Each row is a point on a landscape with many valleys, with its height.
A ball rolls from a point to the lowest of its 2 nearest points, and stops where none of them is lower. Distance is the straight distance between rows; heights are no part of it.
Q_951: [115 127 129 144 140 148 140 165  85 132 133 211 117 103 126 107  95 128
 120  77  92 109 185 117 126 155 161 148 163 121 124 179 105 127 144 138
 176 126 147 111  81  87]  h=7.68
Q_912: [113 125 134 128 163 143 142 164  83  80 152 203 130 122 101 109  89 117
  92 141 107 131 205  97  96 128 189 122 147 102 123 179  95 116 123 148
 156 125 156  94  99  82]  h=7.75
Q_275: [143 107  83 105  90 120 140 146 171 145 117 116  89  63 151  98 115 126
 168 124 125 115  76 134 173 164  75 138 124 121 168  97 102 155 127 125
  88 130 111 161  95 109]  h=2.32
Q_796: [115 140 139  82  98 148 111 143 165 100 159 142 112 119 132 116 136  99
 176 128 123 147  98 104 128 144  89 129  97 119 136 133 109 185 105 137
  68 121 105 233 151 107]  h=3.29
Q_902: [137 109 149 140 115 110 127  95 125 150 116 110  85 133 146 127 206 135
 109  70 136 177  97 161  81  69 141 112  99  78 135 147 102 150  90 155
 182 147 126 118 162 122]  h=7.12
Q_564: [150 124  85 108 114 200 117 124 171 117 158 120 146 146 102 177  47 111
 142 156 160  74  97 123 147 142 108 114 153 137 142 105 130 104 179 147
 109 131 119 123 135 135]  h=6.85
Q_585: [109 151 102 108 139 123 178 150 139  85 143 191 122  40 136 109 193 155
 198 106 115 152 136 125 181 188 122  79 105 156  92 151 140 158 118 148
 137 166 123 116  99  81]  h=5.88
Q_7: [ 92 118 149 181 163 123  98  85  98 187 148 111 127 146 145 161 131 121
 119  86 117 123 129 125  63  98 131 198 178 167  92 129 122 157 141 103
 169 100 103 145 171 162]  h=4.78
Q_784: [147 120  91 136 180 113 125 154 110 150  98 122 108  98 106 115  77 110
 112  84  70  88 176 132 142 126 143 156 174 114 154 127 130 141 130  98
 126 162 155 103 136 142]  h=6.20
Q_491: [ 41 163 210 141 154  78 105 153 105 180 128 137 157  93 138 144 139 163
 139  96 129 185 123 124 150 123 161 135 107 179 101 114 123 159  83 130
 145  98 131 115 124 115]  h=8.37
Q_812: [131 174 122 137 126 108 157 135 110 102 145 171 151 147 157 108 150 163
 146 133 108 131 123 150 174 148 109 123 128 186 101 123 151 116 159 125
 129 115 124 156 132 164]  h=8.40
Q_158: [114 134  90  88 103 156 133 155 166 135 126 142 110  89 163 122 131 139
 204  86 136 140  68 119 173 161  55 131 133 143 166 100 120 171 127 153
 105 128  90 183 115 129]  h=1.72
Q_103: [ 94 155  94  79 176 128 156 152 145  67 181 194 144 118 159 120 111 200
 167 120 100 140 123 122 161 169 107 102 134 164 134 142 123 126  76 175
 102 137 104 187 145 107]  h=4.48
Q_301: [185 100  86 129 139 115  95  99 155 170 114  87  40  93 120 111 102 116
 166 122  78 131 158 107  97  97  90 175 137 100 148  90 105 168 139 101
 111 114 148 136 188 129]  h=3.54
Q_22: [145  69 122 135 107  73  80 102 167 155 109  72  45  87 102 109 104 104
 142 140 106 121 102  91 126 105 114 159  98  35 177 102  90 121 117  96
 121 122 164  89 125 100]  h=4.34
Q_937: [150 149 123 143 156  64 138 131 125 111 107  99 161 120 120 137 125 130
 103 189 142  83 115 141 154 148 129 122 127 141 121  93 139 114 129  80
 108 126 144  84 112 157]  h=7.88
Q_171: [ 52 142 176 126 214  38 130 151  94 161 118 146 142  77 129 140 127 169
 119  82  97 168 106 128 124 104 154 160 119 133 125 108 120 148  81 132
 162 127 144  98 105 129]  h=8.51
Q_461: [146 150 108 132 127 188 143 150 119  84 104 133 144 128  98 117 130 112
 109 160 133 124 224 106 112 135 152 150 150 147 104 142 129 135 135 136
 104 157 136 131 143 126]  h=4.76
Q_420: [191 131 111 131 106 143 116 141 125 115 146 145 122 114  60 118  74 134
 126 191 131 115 149  55 150 139 109 102  93  82 121 107 146  89 186 102
 111 116 156  96  68  95]  h=2.99
Q_126: [151 123 111 132 190  95 123 150  78 148 132 157  92  85  82 103  39 111
  95  61  67  98 195  94 122  99 144 159 177 104 133 122 114 148 158 118
 164 142 173  97 143 133]  h=6.51
Q_93: [ 93 142 175 150 115 121 116 159 104 117 164 152 128 146 134 108  98 146
 154 158 100 166 141 102 145 139 107 160 129 166 120 117 100 138 135 120
  77  68 143 172 137 147]  h=4.88
Q_595: [136 152 123 133 110 133 156 126 113 113 127 173 155 116 166 114 167 143
 136  73 114 180 180 164 163 156 134  87 123 185  73 139 169 147 175 140
 166 172 130 114 138 146]  h=1.79
Q_614: [205 117 107 105  92 161  97 124 167 136 143 120  90 135  56 145  51  81
 120 169 144  95 123  71 146 113 117 109 107  75 165 118 149  78 180 105
 113 160 160  85  95  99]  h=3.42
Q_542: [122 172 154 155 127 152 125 122  91 141  92 140 146 140 174 129 172 119
 116  60 121 164 186 157 118 146 145 114 138 207  73 137 164 170 182 121
 172 139 130 128 145 182]  h=0.76
Q_612: [142 144 126 142 131 147 136  90 112 163  98 118 143 155 185 170 187 123
 133  60 144 142 130 159 119 146 109 118 148 180  90 123 173 142 191 110
 147 151 114 153 139 197]  h=1.24
Q_293: [151 106 124 112 109 127 102 160 121 146 173 155  91 115  68 103  32  99
 120 168 111  96 125  61 142 168 113 113  98  50 153 153 141  85 151  90
 106 127 157  80  58  76]  h=2.40
Q_453: [ 98 113 188 151 140 124 111 167 141 107  90  48 142 158  98 140 153 123
 105 191 173 141 170 118 101 112 146 128 110 193  76  86 131 143  55 110
  75 120 155  90 176 127]  h=8.66
Q_583: [167 135  81 103 109 126 136 119 123  73 164 129 135 116  95 114  88 105
 130 211 148  60 146 110 174 142 138  51  99 117 147 132 192  35 125  92
 116 165 138  33  98 122]  h=8.13
Q_663: [140 142 167 154 100 135 133 127 130 130 103  89 146 151 122 130 165 123
 116 139 162 142 138 139 105 108 138 144 131 141  91 105 121 142 165 122
 139 115 130 129 130 139]  h=6.60
Q_953: [159 171 168 133  99  93 162  89 116  81 144 149 148 195 142 152 202 139
  99 128 135 161 105 128 135  86 132  94  96 166 117 105 139 111 149 128
 171 109 120 140 163 165]  h=4.07
Q_529: [159  98 129 152 105 103 155 115  98 153 148 157  81 137 160 114 124 135
 116  78 100 139  93 130 112 107 115 142 125  87 140 129 120 140 163 113
 172  99 138 120 129 136]  h=7.37
Q_734: [186 140  95 115 129  89 129 106 140  86 124 107 154 131 103 131 105 108
  86 212 148  61 122 117 171 141 123  78 105 145 134  93 183  72 156  80
 120 138 150  71 110 155]  h=8.00
Q_738: [186 114 113 152 172  80 108  99 110 137  89 103 175 140 140 176 142  78
  71 102 133  49 167 133 133 145 151 129 162  89 134 119 161 103 169  94
 177 170 109 126 139 176]  h=2.98
Q_622: [145 173 112 133 139 194 137 127 142 115 152 154 125 158 136 141 106 126
 163 113 121 132 182 119 138 106 112 126 158 155 120 112 131 129 169 147
 105 153 130 183 160 143]  h=8.58
Q_689: [ 61 103 143 145 149 121 120 143  82 128 136 139 201 145 114 137 108 110
  61 205 130 117 146 130 127 113 176 145 134 149 139 131 125  78  24 121
 116 110 118  64 124 115]  h=4.77
Q_617: [ 74 152 233 159 114 130  80 145 136 150 121  81 129 151 133 121 160 136
 157 104 141 190 135 125 111 122 142 112  78 164 109 113 145 170  98 132
  99  69 141 165 162 116]  h=8.39
Q_530: [144 115 105 144 126 170 110 145 131 103  94 137 138 115 107 123  92  95
 102 164 102 111 215 138 119 144 178 152 182 121 133 157 133 123 109 133
  95 164 142  87 122 112]  h=4.37
Q_531: [148 127 122 154 159  96 149 114 104 140  96 117 154 139 166 160 161 120
  99  85 126  88 120 148 124 154 132 143 148 134 110 125 159 136 168 102
 178 137 111 133 122 175]  h=2.12
Q_441: [164 135 102 150 129 192 128 119 149 121 136 122 151 133  87 163  79 105
 135 163 162  91 161 138 131 158 143 136 160 128 115 122 139 108 191 141
 109 152 135 118 114 124]  h=6.95
Q_824: [163  69 116 153 107 126  93 109 142 150  82  91  79 136 113 104 114  92
  99 133 102  91 156 122 106 102 139 190 153  80 167 126 114 115 115  94
 116 132 136  85 138 119]  h=4.12
Q_157: [121 116 122 105  79 118 117 133  98  87 160 112 118 122  88 122  90 103
  91 244 141 118 110 101 137 121 126 100  87  88 178 153 127  84  79 106
  94  77 143  70 103 118]  h=8.48
Q_108: [183  90  89  99 159 130 148 133 169 133 148 150  43 105 124 115 113 128
 135  87 107 109 138  98 135  83  82 124 109  52 168 105 114 141 137 132
 143 162 135 157 142  68]  h=4.69
Q_676: [167 137 102 130  98 183 124 140 145 155  89 116 130 101 112 124 149  90
 172 105 137  85 187 135 144 159 122 147 143 108 133 134 117 130 209 134
 145 165 135 114  86  90]  h=6.40
Q_165: [ 51 144 183 102  92 125  88 127 149 169 116  77 129 129 133 134 162 123
 208  81 154 184  63 158 122 174  95  97  61 157 115 151 133 178 121 132
  74  96 128 177 112 133]  h=3.96
Q_862: [ 61  96 162 141  94 144  78 115 133 193  92  71 103 105 162 128 166 122
 156  89 150 167  88 153  79 129 113 167 126 139 120 162 110 166  86 138
 113 107 109 155 132 125]  h=3.36
Q_725: [160 113 114 142 174  97  92  91 143 147  71  85 178 129 130 164 130  80
 104 130 147  61 182 162 122 162 166 126 166  98 121 111 180  84 177 106
 120 190 123  88  98 166]  h=3.55
Q_857: [150 144 132 116  91 108 179 112  90  85 167 202 133 194 155 114 174 158
 110 104 100 177 114 139 152  83 125  86  88 141 139 129 134 126 141 135
 164 102 134 138 155 156]  h=3.61
Q_511: [109 141 128  90 139 147 105 125 178 103 180 172 119 161 138 139 113 136
 207 114 125 137  88  94 135 110  95 100 123 114 156 106 110 161 114 167
 100 136  94 213 161 112]  h=2.69
Q_546: [116 133 124 126  96 106 169 143  96  96 166 209 135 134 168 107 155 159
 125  75  89 195 134 157 149 141 130  96 100 159 111 167 140 142 122 143
 150 134 128 118 132 146]  h=2.80
Q_877: [ 85 158 133 107 133 174 126  74 135 158 136 114 174 172 156 169 138 153
 157 110 163 139  65 155  83 131 124 121 140 145  93 141 145 117 136 189
 122 128  90 191 127 152]  h=2.93
Q_869: [101 192 188 151 145  97 141 155 104  97 134 116 174 117  95 141 158 177
 117 188 153 159 161 130 145 147 153  98 106 179  90 110 112 118  92 117
 106 119 130 117 136 113]  h=8.14
Q_32: [ 94 149 129 154 113 153 119 155 116 157 116 157 111  83 122 115 145 107
 161  71 124 173 155 130 111 141 141 136 133 108 102 163 103 173 165 152
 166 146 151 114  63 104]  h=8.84
Q_507: [120 176 136 144 131 157 120 116 107 158 130 159 121 179 146 142 119 119
 183  70  87 144 183 134 123 101 116 140 163 182 114 126 136 169 183 124
 111 124 135 196 179 173]  h=8.69
Q_781: [ 90 102 133 173 210  83  87  89  91 203 103  70 132 122 157 159 171  98
 120  60 124 112 145 114  69 111 112 184 155 167  94 130 145 171 118  76
 183 124 111 109 172 167]  h=5.19
Q_660: [103 129 176  97  72 140 122 111 135 148 130 115 166 122 125 159 172 142
 138 123 169 163  47 182 112 158 131 107  92  96 125 174  99 126  97 176
 135 114 108 154 106 100]  h=3.48
Q_704: [129 123 105 109 182 133 164 151 165  92 141 152 130 111 124 138 109 132
 126 125 146 101 119 138 126 145 152  95 115  73 151 149 127 121  94 157
 116 181 127 125 108  86]  h=3.69
Q_895: [151 134 162 157 102 134 118 100 134 150 115  86  90 146 136 119 167 116
 143  96 125 165 149 124  93  80 125 147 127 133 100 115 116 161 138 116
 138 111 133 139 175 137]  h=6.77
Q_943: [170 118 115 147 107  61 162 116 140 136  78 106 121 103 150 107 186 144
  98 132 137 137  93 166 155 127 129 136 101 142 140 103 133 125 127 106
 154 143 133 101 126 161]  h=4.79
Q_435: [164 119  84 104 102 110 145 120  96  81 170 148  97 168 120  97  51 112
  91 180 112  66 154 117 144 113 133  55 109  95 175 152 179  26 113  74
 135 145 140  36  89 125]  h=8.26
Q_302: [104 114 127 156 223  54  91  98 103 173  65  72 153  89 137 145 160  99
 105  58 104  96 167 127 101 103 140 182 161 145 106 120 144 149 128  93
 167 156 127 104 129 188]  h=5.57
Q_520: [185  95  81 125 133  84  74  77 170 167 132  96  17 101 120 123  99 115
 146 143 101 109 111  71 112  94  98 141 114  61 160  95 105 127 161 115
 127 143 170 122 157 103]  h=4.02
Q_662: [ 82  66 121 114 177 100 113 174 106 120 159 155 111  90 111  93  47 102
  92 128  83 118 152 107 122 100 150 150 136  88 169 160 111 144  38 124
 118 117 146  74 141  98]  h=7.31
Q_604: [201 118 128 133  65 109 159 138 131 122  79 111 104 105 134  93 196 117
 105 124 130 155 156 140 153 122 123 140 104 136 127 116 146 129 172 105
 165 129 133  83 104 136]  h=4.43
Q_863: [ 77 166 152  85 154 121 140 140 165 132 138 158 130 109 165 126 151 155
 197  63  97 180 103 146 133 133 120  86  85 138 124 156 158 180  75 179
 100 165 114 200 138 126]  h=5.30
Q_181: [ 88 108 171  97  91 140  85 118 124 147 127  89 199 128  92 153 110 135
 136 147 172 133  42 155  96 155 123 131  97 105 125 153  69 129 110 151
 114  91 116 158  97 119]  h=3.72
Q_875: [143  99  90 137 123 108 114 122 158 156 109  98  53  80 148 103 103 121
 168  99  90 135 109 131 133 123  89 171 126  96 152 115  98 155 130 106
 113 130 132 148 134 116]  h=2.97
Q_210: [135 119 134 154  88 117 152 138 105 125 106 141 160 129 131 128 161 127
 109 128 138 121 103 170 130 142 168 119 115  79 153 166 110  77 141 143
 173 126 118  87  79  97]  h=7.57
Q_374: [125 156 125 141 121 154 160 135 126  80 125 153 173 127 132 126 190 142
 119 146 151 131 175 165 137 143 176  91 133 143  83 174 127  87 132 164
 158 160 114 123 127  93]  h=6.28
Q_128: [127  95  79 116 138 128 114  80 153 198  52  55 138 129 152 155 155 101
 156  95 143  57  86 166 126 145 102 149 172 110 146 122 144 103 176 121
 133 166 114 117 101 152]  h=2.22
Q_649: [150 113 101 129 144 157 105 123 149 137  63 100 156 128 116 139 119  80
 128 136 127  74 189 176 148 164 155 133 187 120 142 129 157 108 147 127
 100 193 129  88 114 117]  h=3.95
Q_334: [152  99 120 116  98  99 117  99 153 132 108  91 155 152 118 126 129 121
  89 180 171  89  67 143 121 131 108 133 148 132 143 123 111 112 135 104
 122  85 125 109 125 138]  h=7.76
Q_666: [ 85 160 169 166 170  70 135 138  80 163 145 176 129 103 136 139 135 150
 134  56  95 180 123 127 136 132 145 121 105 127 113 116 124 160 141 126
 182 130 165 101  81 145]  h=8.65
Q_94: [124 111  94  99  63 193 133 126 175 128 110 124 105 133 162 120 143 126
 165 122 162 126  88 151 146 146  69 130 165 159 153 132 111 167 121 170
 105 115  81 191 152 121]  h=2.29
Q_805: [ 70 119 181 150 115 125 121 127  87 175 109 126 115 118 138 139 171 126
 106  58 119 190 106 169  96  89 159 128  91  85 123 156 103 152  91 142
 202 143 138  92 125 102]  h=7.29
Q_843: [145 144  99 130 121 159 141  84 106 185 112 140 140 133 179 195 147 101
 149  47 139 110 123 153 143 150 104 120 160 141 126 109 152 133 228 128
 180 150 106 152 115 182]  h=0.43
Q_408: [114 159 137 152 164 102 139 149 110  88 126 124 187 105 105 135 140 157
 114 193 135 123 156 143 144 155 182 106 119 144 109 124 134  91 120 103
 127 142 143  85 110 115]  h=8.02
Q_840: [153 130 115 105 109 142 124  95 174 100 157 133 106 151 135 131 108 143
 137 165 150 120  68 114 131 103  96 134 149 128 149 104 114 138 135 133
 111  99 124 166 167 136]  h=6.87
Q_470: [123 156 140 104 103 142 130 137 175  97 153 114 165 115 112 126 149 143
 170 151 164 139  91 130 144 144 116 103 109 147 127 112 116 138 133 155
  89 126 124 167 107 109]  h=5.75
Q_51: [135 124 169 157 108 112 103 103 110 149 171 120 107 170 131 137 135 142
 112 141 111 167 126  81  81  79 129 178 132 124 122 111 112 139 139 104
 157  72 125 137 164 140]  h=6.98
Q_803: [118 150 133 103 155 126 114  92 180 119 163 134 125 188 152 147 138 145
 172 137 123 141  84 135 104  98 116  98 132 152 127 118 134 154  87 162
 108 134 107 210 210 151]  h=1.93
Q_764: [128 144  76 131 161 143 131 110  94 206  70 130 151  99 154 168 134 102
 152  60 117  75 151 155 156 161 128 127 181 136 119 118 135 122 218 109
 174 164 124 138  81 172]  h=1.16
Q_978: [141 156 133 133 164 147 140 108 141 113 185 174 137 201 134 165 116 142
 118 112 149 137  88 128 113 103 146 104 130 105 118 111 126 108 157 155
 168 142 118 171 140 128]  h=3.17
Q_825: [208 132 135 137 106 112 137 134 112 123  88 121 111 110  99 103 158 140
 114 174 121 130 185  86 154 113 140 132 120 101 126  90 150 100 180  90
 145 118 148 103  81 115]  h=3.98
Q_35: [164 152 151 119 109 130 143  99 165 107 149 143 133 163 129 140 177 147
 123 118 178 136  93 136 132  82 121 100 112 131 139 104 139 129 174 161
 183 129 110 153 125 132]  h=3.63
Q_318: [100 158 111  71 157 135 167 149 160  97 139 165 127  66 153 121 186 169
 181  65 118 159 122 143 152 156 105  95 113 146 118 131 145 166  97 170
 131 184 113 159 120 107]  h=5.62
Q_865: [151 150 155 157 102 149 158 115 134 101 104 105 188 155 105 144 200 132
  99 165 180 137 150 163 113 129 177 110 116 155  81 128 128  92 150 142
 159 138 120 107 125 115]  h=6.45
Q_209: [106 153 183 145 125 123 114 139 149 110 106  78 118 171 114 115 149 144
 127 157 152 156 147 130 104 116 132 118 105 180  97 111 123 159  86 122
  79 101 150 150 198 138]  h=8.52
Q_732: [111 173 136 111 122 148 134 151 160 110 125 126 160  73 108 138 163 132
 214 125 155 135 123 130 133 194 110 112 100 145  77 132 114 151 170 143
 117 156 125 150  81  92]  h=5.92
Q_991: [150 111  79 115 152 107 168 108 115 127  85 106 172 130 166 129 156 132
 104 151 124  53 121 173 157 184 122 130 187 168 122 119 156  89 116 120
 127 148  75 117 131 157]  h=7.99
Q_241: [140 117 129 157  95 142 146 144  73 163 145 185  95 126 143 106  88 136
 121  59  84 139 154 120 131 132 113 169 163 102 127 138 118 144 186 128
 187 106 148 121 107 125]  h=7.52
Q_911: [141 115 158 159 131 128 128 154 101 123 147 132 116 138  98 119 114 137
  89 149 112 162 170  83 112  65 160 174 118 112 136 126 120 128 108 111
 151  85 134 104 147 125]  h=7.21
Q_71: [ 85 140 137 110 151 116 117  75 158 143 168 139 143 206 158 163 142 156
 159 105 142 117  38 148  92 100 117 118 149 132 124 119 131 133 126 163
 135 113  94 181 163 155]  h=2.56
Q_809: [150 125 121 137  92 168 112 119 165 147 140 123  93 138 118 137 116 115
 169 112 158 131 109 112 134 131 103 132 130  90 139 127 101 141 185 143
 126 123 131 164 103 109]  h=6.64
Q_603: [131 130  77 123 187 170 153 137 132  87 142 164 132 130 119 149  89 113
  91 137 122 107 159 150 103 128 180 100 165 104 134 160 140 110  94 162
 124 192 145 116 142 135]  h=3.05
Q_543: [123 138  94  95 210 114 170 139 131  70 182 186 135 144 148 120 107 193
 121 122 117 123 110 146 143 105 118  96 139 138 137 118 144 130  87 161
 113 152 106 178 163 144]  h=3.88
Q_486: [ 97 110 155 141 115 132 112 131 119 139 124  93 188 143  96 145 122 137
 108 182 169 127  92 152  97 153 155 136 123 105 130 147 108 108  94 152
 124 112 127 110 109 116]  h=3.97
Q_910: [111  83 123 115 198 120 138 163 104 142 161 171  68  87 114 104  43 125
 108  91  92 113 148 111  91 108 143 143 135  53 155 160  78 150  98 136
 124 113 161 129 141  95]  h=7.03
Q_698: [105 141 158 147 153 106 139 115 111 129 196 190 127 192 154 134 100 155
 134 133 103 143  79 120 100 106 139 131 136 104 129 119  99 118 137 136
 135  89 134 172 157 144]  h=3.70
Q_999: [ 93 142 177 120  88 132 101 172 125  90 151 111 132 154 108 100 121 137
 155 196 121 172 153  71 137 142 108 148  78 180 110 105 107 137 105 121
  52  53 137 183 145 137]  h=5.24
Q_180: [180 142 103 110 149 113 162 142 127  74 117 116 112 118 113  88 148 149
  98 159 114 129 178 123 143  95 115 131 135 165 127 111 145 139  97 110
 102 133 137 133 166 154]  h=5.59
Q_154: [153 125 108 136 129 154 133 133 151 125 108 140 154  82 112 125 174  96
 178 122 141  79 170 149 156 171 154 120 149  89 110 168 136  93 178 143
 155 181 127  91  80  41]  h=6.25
Q_521: [137 127 102 111 109 178 125 104 149 144 182 153 111 163 130 159  66 123
 145 120 151  92  86 120 150 130  92 133 170 118 171  99 105 123 176 148
 133 108 107 165 135 112]  h=6.75
Q_133: [131  96 161 150 113 128 133 144 103 140  96 145 139 115 143 114 174 114
 105  87 112 151 144 165 115 116 175 157 124  88 134 157 127 137 117 147
 189 154 125  73  88 113]  h=7.45
Q_17: [ 63 123 171 151 114 135 106 148 115 145 134 119 189 140 127 141 123 159
 109 169 142 142  82 144 113 168 126 158 141 169  98 130 109 121  99 136
 101  78 120 138 111 131]  h=4.25
Q_247: [139 118  56 105 132 147 152 131 148 132 101 121 157 105 155 126  99 152
 130 174 129  49  88 157 179 189 111 132 184 174 140 115 151  98 130 132
  95 151  83 122 125 134]  h=7.90
Q_306: [173 103 109 111 113  94 125  95 161 123 133 108  69 132 149 117 153 142
 114 144 130 132  81 117 114  94 110 140 136 101 142 114 108 142 107 105
 128 122 132 145 169 123]  h=7.00
Q_860: [ 95 115 107  88  73 187 142 125 172 155  84  89 131 113 165 129 175 136
 157 100 165 140  69 167 119 174  81 133 125 169 121 167 137 159  95 191
 108 142  69 162 106 115]  h=2.71
Q_578: [ 49 134 207 153 104 134  91 168 106 144 159 140 157 126 146 115 116 142
 148 138 135 174 105 111 138 142 133 160 116 160 106 139 101 142 108 125
 111  64 119 168 117 113]  h=4.54
Q_562: [211 160 125 126 133 111 132 128 140 111 124 140 130 113  89 128 100 136
 122 181 129 122 163  68 163 106 121 114 111 126 122  66 160 112 200 104
 119 127 155 118 113 142]  h=3.51
Q_124: [107  99 135 129  85 123 116 121  87  88 130  98 148 147 115 121 126 115
  78 252 155 144 141 103 126  93 125 114 102 129 148 106 127  86  41 102
  90  70 136  71 139 141]  h=8.59
Q_673: [107 104 101 137 212  77  95 123 114 160  75 100 136  75 123 118 100  95
 106  75  74  91 174 148 119 108 156 186 188 130 131 124 136 149 103 114
 141 170 149  93 131 158]  h=5.90
Q_963: [139 132  58 101 153 188 139 143 138  73 168 157 120 126 145 137  68 101
  95 174 136  96 130 122 119 128 132  92 142 135 151 145 170  84  82 151
 110 173 127 107 162 149]  h=2.20
Q_576: [120 109 129 140 179 114 110 134  99 168 148 136  82  96 103 110  68 120
 126  66  95 142 157 105  99  97 140 183 159 103 124 130  98 171 133 131
 158 104 155 123 148 122]  h=6.79
Q_385: [140 149 127 131 121 143 158 131 126 124 119 141 151  79 141 140 178 138
 163 120 150 129 135 155 158 175 152 110 117 131  92 150 136 122 172 144
 162 175 128 107  93  89]  h=6.09
Q_966: [154 139 103 142 135 103 180 109 107  86 138 138 143 173 171 111 164 143
  77 138 113 123 117 151 143 132 102 121 155 198 117 108 142 109 116  98
 125  98 111 151 167 186]  h=8.24
Q_132: [122 107 164 129 107 124 104 138 115 100 115  68 126 172 109 138 143 129
  78 225 158 151 141  91 105  75 124 140 109 184 113  76 131 118  49  94
  87  69 143  96 178 143]  h=8.72
Q_561: [131 124  74 104 177 156 170 114 127  59 195 177 108 166 149 146  62 145
  95 148 136 100 117 129 126 108 130  90 140 125 158 130 135 101  82 157
 125 134 104 156 185 147]  h=3.10
Q_232: [133 134 136 165 121 116 138 135  99 160 137 164 114 103 155 124 134 129
 140  55 115 178 133 131 141 133 128 111 101  92 105 134 132 158 200 124
 175 158 172  95  71 125]  h=8.76
Q_722: [125 102 100 101 111 115 137 112 165 131 110  96 173 130 139 123 103 135
 123 165 137  55  34 167 149 169 102 140 153 143 155 136 128  90 128 123
 117 110  93 104  97 137]  h=7.83
Q_367: [132 168 115 116 113 174 138 135 152 109 137 169 142 152 158 135 157 149
 175  97 134 131 139 139 167 128 111 114 143 198 126 106 142 147 164 162
 129 148 100 177 149 140]  h=8.49
Q_437: [ 69 170 132  81 184 112 137 158 136 100 151 184 134 100 145 119 115 157
 173  92  85 157 118 124 122 167 114 106 140 144 126 156 124 175  75 170
  91 148 127 218 133 114]  h=4.92
Q_333: [128  87 138 145 161 137 133 165  72 111 170 165 110 137  81 111  67 114
  73 143  97 137 201  70 116  70 178 149 127  85 151 145 132 101 106 118
 155 111 154  60 111  98]  h=7.49
Q_836: [147 117 104 120 116 118 170 142  78  79 118 103 115 122 141  63 143 151
  70 158  87 142 183 122 135  76 114 156 135 170 138 136 128 140  63 105
 100  74 126 126 182 170]  h=6.01
Q_894: [ 74 183 218 155 117 111 123 156 109 136 121 120 159 130 120 143 161 162
 146 118 136 185 137 146 134 148 153 111  84 190  82 116 129 142 117 133
 120  99 141 128 118 126]  h=8.27
Q_252: [100 116 112 143 120 152 152 162  92  66 126 122 133 126 117  89 123 131
  82 182 111 152 204 105 118 116 125 142 122 167 114 145 113 121  46 130
  87  87 117 131 159 146]  h=5.61
Q_488: [ 79 124 158 176 163 139  89 109 118 168 138 101 149 158 123 168  89 119
 109 157 142 133 123 117  63 120 151 181 170 154  79 113 124 148 125 109
 123 120 128 125 158 161]  h=4.44
Q_21: [186 103  93  89 122 115 143 146 156 120 132 135  54  96  79 105 111 128
 109 135 111 130 148  63 138  90 104 117  77  34 174 118 128 121 133 122
 125 135 150 134 107  85]  h=4.31
Q_744: [ 97 132 155  91  75 168 108  96 163 143 138 120 160 169 139 154 146 139
 174  94 174 164  32 156 114 135 102  96 105 143 105 159 118 145 146 184
 122 112 100 183 126 120]  h=3.21
Q_718: [140 111 101  91 192 127 169 148 176  96 159 148  77 111 122 116 112 136
 138 105 143 124 103 111 125  97 117  95  92  60 161 124 107 149  84 164
 135 170 119 157 139  83]  h=4.19
Q_541: [145 111 157 148  82  72 148 107 107 152 111 115 163 155 129 133 163 139
  83 151 160 107  50 161 135 132 135 126 114  93 158 129 101  98 116 129
 154  91 116  79 113 132]  h=7.67
Q_851: [ 54 128 198 141 108 118  74 102 127 210  97  55 134 145 145 150 165 127
 174  86 159 176  54 147  89 137 118 129  98 160  87 130 132 169 128 126
 112  78 127 137 128 150]  h=3.68
Q_213: [194  94  96  83 102 142 105 143 161 129 127 128  28 120  62 133  76  86
 101 171 107 112 139  41 135 104 101  98  78  52 155 125 170  78 144  93
 103 154 157  93 102  93]  h=3.80
Q_259: [ 94 104 134 151 107 131 129 137  95 112 117 117 171 160 120 110 135 130
  68 189 144 120 129 153 105 115 171 126 140 103 136 159 106 101  44 139
 109 108 108 106 129 115]  h=4.32
Q_272: [139 124 168 141  85 144 111 110 153 152  98  79 103 133 111 129 198 107
 124 122 168 181 132 139  80  71 150 135  85  92 133 146 101 141 107 130
 144 140 133 122 142 106]  h=6.96
Q_48: [ 85 149 167  68 120 136  85 126 185 129 145 103 146 122 126 146 153 115
 218 107 157 160  60 123 118 147  95 109  74 134 138 131 120 187 121 156
  71 122 100 224 125 115]  h=3.74
Q_850: [ 79 104 140 113  84 146 125 103 122 196  79  99 137 117 178 122 166 150
 146 104 131 166  50 171 115 170 112 130 122 133 121 161 131 156  89 155
 119 127 109 138 107 144]  h=3.04
Q_143: [ 61 112 136 152 148 135 110 175  97 107 140 141 170 104 116 117  72 115
  90 192 120 138 167  95 133 125 163 166 154 188 120 120 123 114  61 110
 108 103 142  69 133 135]  h=5.21
Q_286: [164 121  75 123 120 104 181 101 105  78 110 131 171 146 158 100 187 145
  67 164 137  84 134 163 164 146 127 112 153 178 134 135 139  90 109 105
 148 124  92 121 141 157]  h=8.10
Q_190: [150 118  75 109 172 119 122 103 136 177  63  73 150  95 141 169 154 112
 149  79 144  49 126 161 169 156 121 118 159 138 135  86 156 107 197 110
 148 186 105 112  89 163]  h=1.78
Q_109: [130 158 122 130 102 183 153 149 121  67 133 128 131 158 119  91 149 136
 109 147 115 157 204 118 128 130 134 132 129 184 104 160 107 116 106 150
  97 111 117 173 167 133]  h=5.16
Q_155: [180 145 130 125 138  73 158 126 156 102  97  96 116 127 148 102 181 151
 121 150 141 142 111 139 155 116 102 117 110 183 124  79 142 152 121 106
 110 131 131 135 152 152]  h=5.14
Q_818: [105 149 139 162 162 123 114 117 121 128 156 142 141 142 130 158  71 135
 120 157 135 129  97 121 100 122 147 144 150 122 119 116 118 128 130 126
 111 117 148 141 151 152]  h=4.13
Q_496: [123 121 108 118  90 135 117 137  95 100 182 151 110 150 106 115  37 100
  93 211 123  93 123 107 138 137 131  79 101  93 160 170 156  46 104  95
 101 103 158  61  81 123]  h=8.38
Q_633: [131 123  73 124 107 195 130 136 160 165 128 104 112  94  97 142  83 101
 175  92 150  78 139 122 139 160 100 147 135  75 154 131  96 130 193 149
 127 152 120 141  74  80]  h=6.53
Q_28: [178  86 118 135 140  83 134 104 126 130 145 133  66 133 118 102 116 141
  92 113  92 120 111  92 106  74 132 152 120  67 157 123 106 113 125  87
 165 103 145 108 147 122]  h=7.20
Q_220: [166  89 125 130 104 132 123 154 102 144 142 149  65 147  89  98  38 113
  92 148 108 106 165  77 120 123 138 144 129  48 168 146 146  86 141  80
 121 123 133  87 104  96]  h=3.06
Q_972: [154  75 120 153  94 135  93 151 116 163 104 120  85 133 101  95  75  84
 106 130  65  79 179 106 142 133 142 185 157  63 180 147 141  89 133  89
 100 134 134  70  98 100]  h=3.65
Q_735: [ 92 163 191 119  85 148 115 155 153  99 140 109 152 142 108 118 166 133
 172 154 152 168 127 123 131 171 116 104  70 175 107 135 107 142 131 130
  60  80 129 189 133 117]  h=5.55

Call two points neighbours if one is among the 2 nearest of the other. Go from one point of each pair to the other, from neighbour to neighbour, staying as low as possible. Name the highest point that can't be avoided.
Q_542 and Q_803 | Q_252
Q_937 and Q_978 | Q_32
Q_542 and Q_843 | Q_612
Q_978 and Q_542 | Q_953
Q_963 and Q_420 | Q_108
Q_158 and Q_803 | Q_165
